Points on a hilly landscape, in no order, each with its height.
From any point a climber steps to the highest of the 2 points nearest to it. It stops when none of these is higher. Distance is the straight distance between rows; heights are no part of it.
Z758 h=5.00: [104 159 172 145  86 170 122 175 217  88  84  93 171  69  71 160 161 129
 125 134 132 123 149 215  91 124 192 189 177]
Z607 h=4.18: [135 160 112 141 105  98 135 165 123 161 103 100 144 113 159  99 126 114
  79  98 127 122 136 173 153 144 127  96 126]
Z743 h=1.81: [141 147 125 121 102  85 143 102 111 207  75 162 167  93 148  90  96 136
 141 152 153 156 117 160  93 153  64  95 103]
Z656 h=6.48: [ 91 139 151 138 129 142 135 123 173  88  97 123 125 159 105 169 121 142
 175 142 151 137 145  95 141 113 156 209 166]
Z612 h=3.91: [108 145 146 107 114 175  98 120  95  60 224 116 101 101 158 110 134 145
 134 165  91 135 140 175 116  97 135 131 108]
Z645 h=7.70: [152 101 111  90 137 105 125 156 165 162 142 163 173 148 133 144 147 136
 131  61 143 124 166  46 141 180 144 148 182]
Z404 h=2.13: [ 83 121 102  72  81 139 168 134 145 150  64 151 188 106 127 123 127 161
 205 110 200 135 145  91 128 139 162 169 151]
Z830 h=1.50: [158 141 132 113 132 127 118 127 127 206  92 172 184 125 167 107  95 147
 142 138 159 140 132 140 126 172  83 118 117]
Z91 h=4.49: [169  67  77 113 177 164 128 125 109 182 153 162 162 109 145 134 121 133
 147 122 138 136 134 136 119 165 148  75 133]
Z721 h=3.48: [ 86 141 146 105  85 175 132 109 126  39 186  81  82  71 128 118 128 128
 121 183 101 114 126 189 114  69 142 126 110]
Z305 h=8.40: [146 128 174 128 161 115 104 119 158  66 150 118 129 156 128 181 122 127
 115 149 118 142 130  99 134 148 144 176 167]
Z464 h=2.67: [153 121 105 148 148 144 123  96 102 101 195 106  79 129 126 103 108 137
 131 192 119 154 134 142 150  96 102 130  81]
Z9 h=5.58: [ 97 138 154 103 109 191 150 175 141 125 106 127 135 118 139 145 112 136
 159 125 144 117 122 129 143 113 162 158 124]
Z117 h=5.55: [ 87 176 164 147  82 147 125 167 172  67  95 103 156  87 120 144 120 144
 110 125 135 136 153 193 113 136 175 188 174]
Z555 h=4.79: [117 120 169  83 110 141 148 174 177 125  90 116 145 154 102 167 159 109
 149 100 110  93 106  92 139 139 165 149 146]
Z373 h=5.98: [135 100 150  98 118 159 173 154 152 162 119 171 172 120 133 120 103 158
 165  80 160 111 147  26 145 174 133 162 163]
Z451 h=2.41: [142 133 107 155 105 109 187  88 108 193 111 161 123  87 130  79 135 123
 119 128 121 117  84 145 106 108  56  84  75]
Z805 h=0.29: [165 109  84 136 153 176 141 134  90 192 147 138 162  87 158  75  84 151
 136 137 167 149 135 177 138 145 121  89  95]
Z79 h=8.15: [175 125 153 139 171 104  82 117 139  69 173  86 121 155 128 162 138 113
  98 171  92 140 123 135 114 150 129 125 132]
Z321 h=6.31: [114 128 132 114 133 145 135 153 103 157 123 141 138 124 152 128 107 120
 134 126 149 127 115 130 151 134 130 121 107]
Z113 h=4.45: [156 120 100 166 170  93 115 114  92 158 122 119 132 164 121  90 164 111
 107 117  81 116 101 130 110 125 105  63  97]
Z896 h=2.96: [146 107 113 143 186 131  70 129 112 132 170 140 121 172 135 161 150 117
 101 101 101 141 133 117 113 134 144  94 145]
Z152 h=5.50: [126 130 160  95  85 161 180 180 169 146 100 159 182 110 125 100 128 147
 156  71 144 104 171  54 148 173 159 180 173]
Z110 h=4.31: [121 150 148 162 125 110 123  85  92  75 193 127  91 140 140  92 163 135
 104 136  48 112 106 138  98  86 100 110 103]
Z75 h=4.70: [ 73 152 166 149 113 130 109 108 173  56  86 112 156 123  79 173 157 122
 167 153 113 120 132 168  76 105 168 188 175]
Z658 h=8.50: [105  96 102  97 123  98 144  81  95 156  96 150  99 126 103 148 102 110
 168 135 196 133 103  85 146 126  97 128 113]
Z525 h=4.51: [122 111 179 118 139 142  66 123 125  51 185 148 133 136 129 165 151 131
  97 105  90 134 126 137  94 154 153 150 171]
Z638 h=6.73: [ 77 147 116 124  89 110 162 138 117 136  60 102 112 119 119 124 133 105
 130 129 149 117  95 132 121  78 122 107 100]
Z116 h=0.97: [178 159  82 173 113  89 175 127 150 206  89  92 107  87 135  70 122 128
  80 142 116 119 133 171 149 126  67  75  79]
Z635 h=7.23: [106 145 158 132 131 112 107 133 150  81  94 107 119 163 123 166 124 129
 128 150 125 138 121 116 133 127 147 170 150]
Z945 h=5.19: [ 89 142 177 109  97 211 131 200 155  95 107 125 145  96 124 142 130 148
 139  96 130 110 130 152 124 132 180 172 143]
Z598 h=3.67: [132 109  83 157 172 106  90  98 101 168 142 170 127 170 141 128 148 119
 109  96 135 149 139 109 128 129 111 110 147]
Z664 h=6.49: [151  85 143  95 140 167 144 117 129 168 134 193 146 131 138 136  85 161
 172 112 179 121 132  40 146 148 125 159 138]
Z519 h=5.47: [134 149 131 174 102  71 160 129 107 111  93  77  93 139  95 105 150 119
  87 121  90  88  73 117 112  91 100  97  88]
Z391 h=5.12: [124 126 115 157 146  70 110 105  86 138 110 121  99 173 118 118 141 106
 109 117 110 117  96 105 128 111  97  94 103]
Z147 h=4.57: [163  85  50 158 200 103  78  73 124 195 112 179 128 165 112 132 139 119
 123 106 158 165 152  85 107 134  95  94 157]
Z547 h=4.84: [187 123 108 122 148 120 106 162 164 174 141 143 173 153 155 132 127 133
 118  85 122 118 169 128 162 195 150 123 170]
Z846 h=7.63: [119  90 122  92 112  75 141  61 115 168  82 138 118  84  96 144  84 131
 180 167 206 152  89 104 119 162  81 128 120]
Z58 h=3.57: [154  74  90 115 176 123 129 111  94 172 145 142 100 135 120 158 103 111
 143 141 161 130 111 113 143 134 121  92 106]
Z644 h=7.19: [121 107 116  90 137 113 136 143 129 165 108 143 147 141 140 153 117 116
 153 114 169 131 124  92 146 155 129 130 131]
Z617 h=5.04: [118 142 199  94 114 186  80 145 137  37 190 139 133 101 137 147 155 148
 123 134  72 134 119 168  91 158 142 158 141]
Z187 h=5.40: [137 109 119 106 158 179 121 140  96 153 179 151 135 130 160 121 125 133
 138 116 126 136 130 144 132 136 134 102 102]
Z409 h=3.94: [164  74  96 112 157 120 137  94  93 196 134 153 149  85 137 138  90 133
 142 134 180 136 113 131 123 157 127  82 120]
Z884 h=2.73: [108 147  84 114  87  52 144 132 112 167  65 127 149 122 142  97 123 129
 134 119 177 147 145 123 143 142 106 131 131]
Z74 h=5.72: [127 137 186  84 126 180 111 108 162  32 177 112 121 121 134 157 119 139
 152 201  92 124 127 145  97 119 136 166 133]
Z659 h=2.14: [126 157 114 154  73  92 184 121 117 197  76 149 146  76 148  74 113 130
 107 142 150 136 106 151 100 105  42  94  79]
Z257 h=3.16: [150 113  91 160 173 115 129 112 107 142 158 121  90 146 122 130 114 121
 117 149 133 148 127 130 159 122 118 113  96]
Z5 h=5.13: [ 89 152 180 124 111 158 112 113 156  42 118 112 128 133 115 162 116 124
 159 182 102 120 126 160  84  98 142 165 147]
Z216 h=4.50: [109 140 173  96  83 150 135 187 195 101  81  81 147 133  79 168 156 109
 133 117 107 113 108 149 121 132 186 150 143]
Z336 h=6.12: [ 98 161 144 144 130  83 110 138 117 113  94 108 123 172 136 139 141 115
 110 127 117 145 114 124 123 114 115 139 125]
Z509 h=1.29: [181 148  71 159 128  87 140 139 149 176  94  71 121 126 122  76 135 108
  91 145  92 107 142 183 149 139 105  57  87]
Z814 h=6.11: [171 121 144 133 152 132  95 165 166 142 161 156 161 158 136 145 133 143
 104  82 119 131 163  78 150 178 151 156 183]
Z403 h=1.67: [178 146 101 192 141  68 138 132 129 125 133  52 108 139 103  89 142 113
  75 139  79 113 110 153 132 133 112  79  92]
Z222 h=5.20: [ 95 147 133 125 103 141 144 176 103 124 140 108 123  96 159 103 146 111
  87  99 112 123 111 174 129 116 131 103 109]
Z270 h=5.94: [156 100 162  99 154 190 130 143 141 144 170 165 122 154 139 145 103 140
 152 119 134 124 129  62 152 134 128 156 127]
Z870 h=5.48: [154 112 186  96 142 198 149 173 162 102 179 129 127 131 135 141 122 143
 147 129 103 123 132  82 140 137 145 160 123]
Z26 h=0.73: [159 148  84 157 122 120 160 148 134 180 113  92 104  86 150  77  95 123
  86 148 154 138 147 174 164 122  87  99  78]
Z242 h=7.29: [101 101  98 113 135 105 111  83  78 146 118 178  77 154 125 146 110 110
 140 113 167 118 117  80 149  95 119 104 132]
Z466 h=7.21: [128 109 171 111 164 149  88 111 139  94 158 143  98 177 141 165 133 133
 135 135 110 125 119  91 128 117 134 145 147]
Z20 h=4.05: [102 131 166 138 132 133  94 105  99  32 177 133 118 125 140 145 136 125
 103 143  91 127 121 158 103 125 135 136 158]
Z448 h=4.48: [100 150 148 137 120 179 120 163  88  96 187 123 120  95 158 103 131 149
 109 110 110 138 131 173 127 122 141 121 101]
Z958 h=6.09: [133  92 105 109 165 132  88  84  85 140 183 166  69 167 130 151 130 111
 131 124 124 114 130 103 134  85 128  83 119]
Z677 h=6.46: [ 81 175 135 170  81 131 144 154 138  91  89  91 131 105 139 123 114 131
  96 129 142 133 149 164 134 108 147 165 151]
Z269 h=5.06: [149 108 176  73 129 156 161 176 181 133 128 139 140 146 116 147 135 113
 131  99 103 109 120  59 136 160 145 140 146]
Z353 h=6.26: [168  73  93  96 165 105 125 102 131 193 121 164 134 130 116 157  97 134
 150 119 195 142 138  60 147 176 116 129 131]
Z604 h=6.41: [ 98 113 192  85 123 186  95 113 156  65 153 153  88 160 119 167 138 133
 161 122  90 101 128 103 116 100 168 150 164]
Z243 h=2.32: [ 76 144  95 100  86 114 152 141 137 150  43 126 149 117 130 125 123 130
 177 132 187 134 141 111 132 116 132 160 132]
Z393 h=4.90: [147 151 140 178 119  87 149 105 109  76 158  85  96 138 111  93 161 134
  85 133  55 104  78 134 104  91  98 112  94]
Z554 h=2.66: [165 101  48 151 155  82 123  92 105 198 106 169 166 124 132 121 106 131
 135 115 175 148 173 117 138 172 125  98 161]
Z678 h=2.71: [116 115 108 141 134 113 153  90  72 182 130 178 136 106 143  93 129 122
 132 114 124 127  92 142 108 121  81  77  98]
Z499 h=0.50: [141 134 111 133 122 175 158 173 115 160 137 102 140  73 173  85  95 144
 102 141 172 133 135 171 157 119 126 113  85]
Z872 h=3.13: [125 124 117 144 143 135 125  78  75 160 153 174  92 152 141  87 136 112
 132 124  99 132 112 127 127  95  76  89  87]
Z462 h=8.26: [ 59 175 103 148  71  95 162 149 149 123  47  91 128 102 118 121 145 119
 120 122 157 126 142 152 130  76 135 140 132]
Z210 h=4.66: [ 99 154 156 129  92 151 134 173 213 104  74  82 164 106  64 171 170 118
 156 109 125 120 140 168 118 126 205 186 172]
Z619 h=3.47: [184 111  70 110 144  93 108 110 137 199 111 160 188 133 145 117 114 134
 136 102 154 125 185 118 146 198 139  94 184]
Z790 h=5.99: [100 140 113 147 109  56 155 124 107 111  71  65  97 139  86 127 145  99
 110 123 140 108  89 112 134  96 126 115 101]
Z948 h=5.51: [163  83  57 128 174  77  88  97 139 191 119 162 115 161 110 149 117 123
 140 111 200 162 163  56 137 161 108 130 147]
Z622 h=3.04: [ 89 143 135 132 114 171 149 128 102 100 141 109  68 117 135 129  94 131
 133 159 143 115 120 155 155  70 140 138  91]
Z3 h=2.68: [112 147 141 145 115 143 134  83 104  73 165 109  47 118 123 116  88 142
 140 205 128 137 134 150 137  67 117 148  84]
Z902 h=4.32: [ 56 174 141 167  95 117 113 117 152  82  64 111 149 150  84 145 173 124
 172 120 117 130 144 161  91  78 166 185 163]
Z950 h=3.68: [114 147 129 170 113 127 157  90  81 120 181 160  64 137 141  83 130 133
 116 137  84 125 111 139 134  70  89 125  95]
Z904 h=3.35: [137 143  79 152 113  60 147 128 104 170  90 108 139 132 131 110 132 108
 106 115 139 131 132 138 155 147 108  93 122]
Z286 h=2.46: [167 108 103 148 176 120  99 145 109 122 175 112 140 146 129 133 171 106
  85 114  82 136 129 166 120 139 163  84 135]
Z649 h=4.78: [107 139 200 114 107 202 118 168 158  55 156 128 139 109 121 159 141 147
 130 128  95 123 132 165 110 145 168 181 144]
Z360 h=6.65: [154 145 168 111 156 135  94 120 152  60 189  82 131 137 137 137 131 136
 126 202  91 149 124 142 110 145 111 156 104]
Z550 h=2.01: [168 128  99 180 162 105 120 118 112  96 183  81 124 132 113 106 153 114
  77 144  67 134 113 166 119 116 127  81 113]
Z142 h=5.05: [122 122 133 144 150 118  84  80  78  91 191 136  80 171 135 125 140 126
 111 134  82 120 122 122 117  90 119 101 128]
Z602 h=6.27: [140 125 141  88 100 111 149 170 176 131 107 143 167 156 122 127 153 139
 143  74 133 122 176  54 162 172 148 179 182]

For each start below, name the point where the climber stops.
Z743 -> Z658
Z902 -> Z305
Z216 -> Z664
Z257 -> Z644
Z805 -> Z644
Z26 -> Z644
Z896 -> Z644
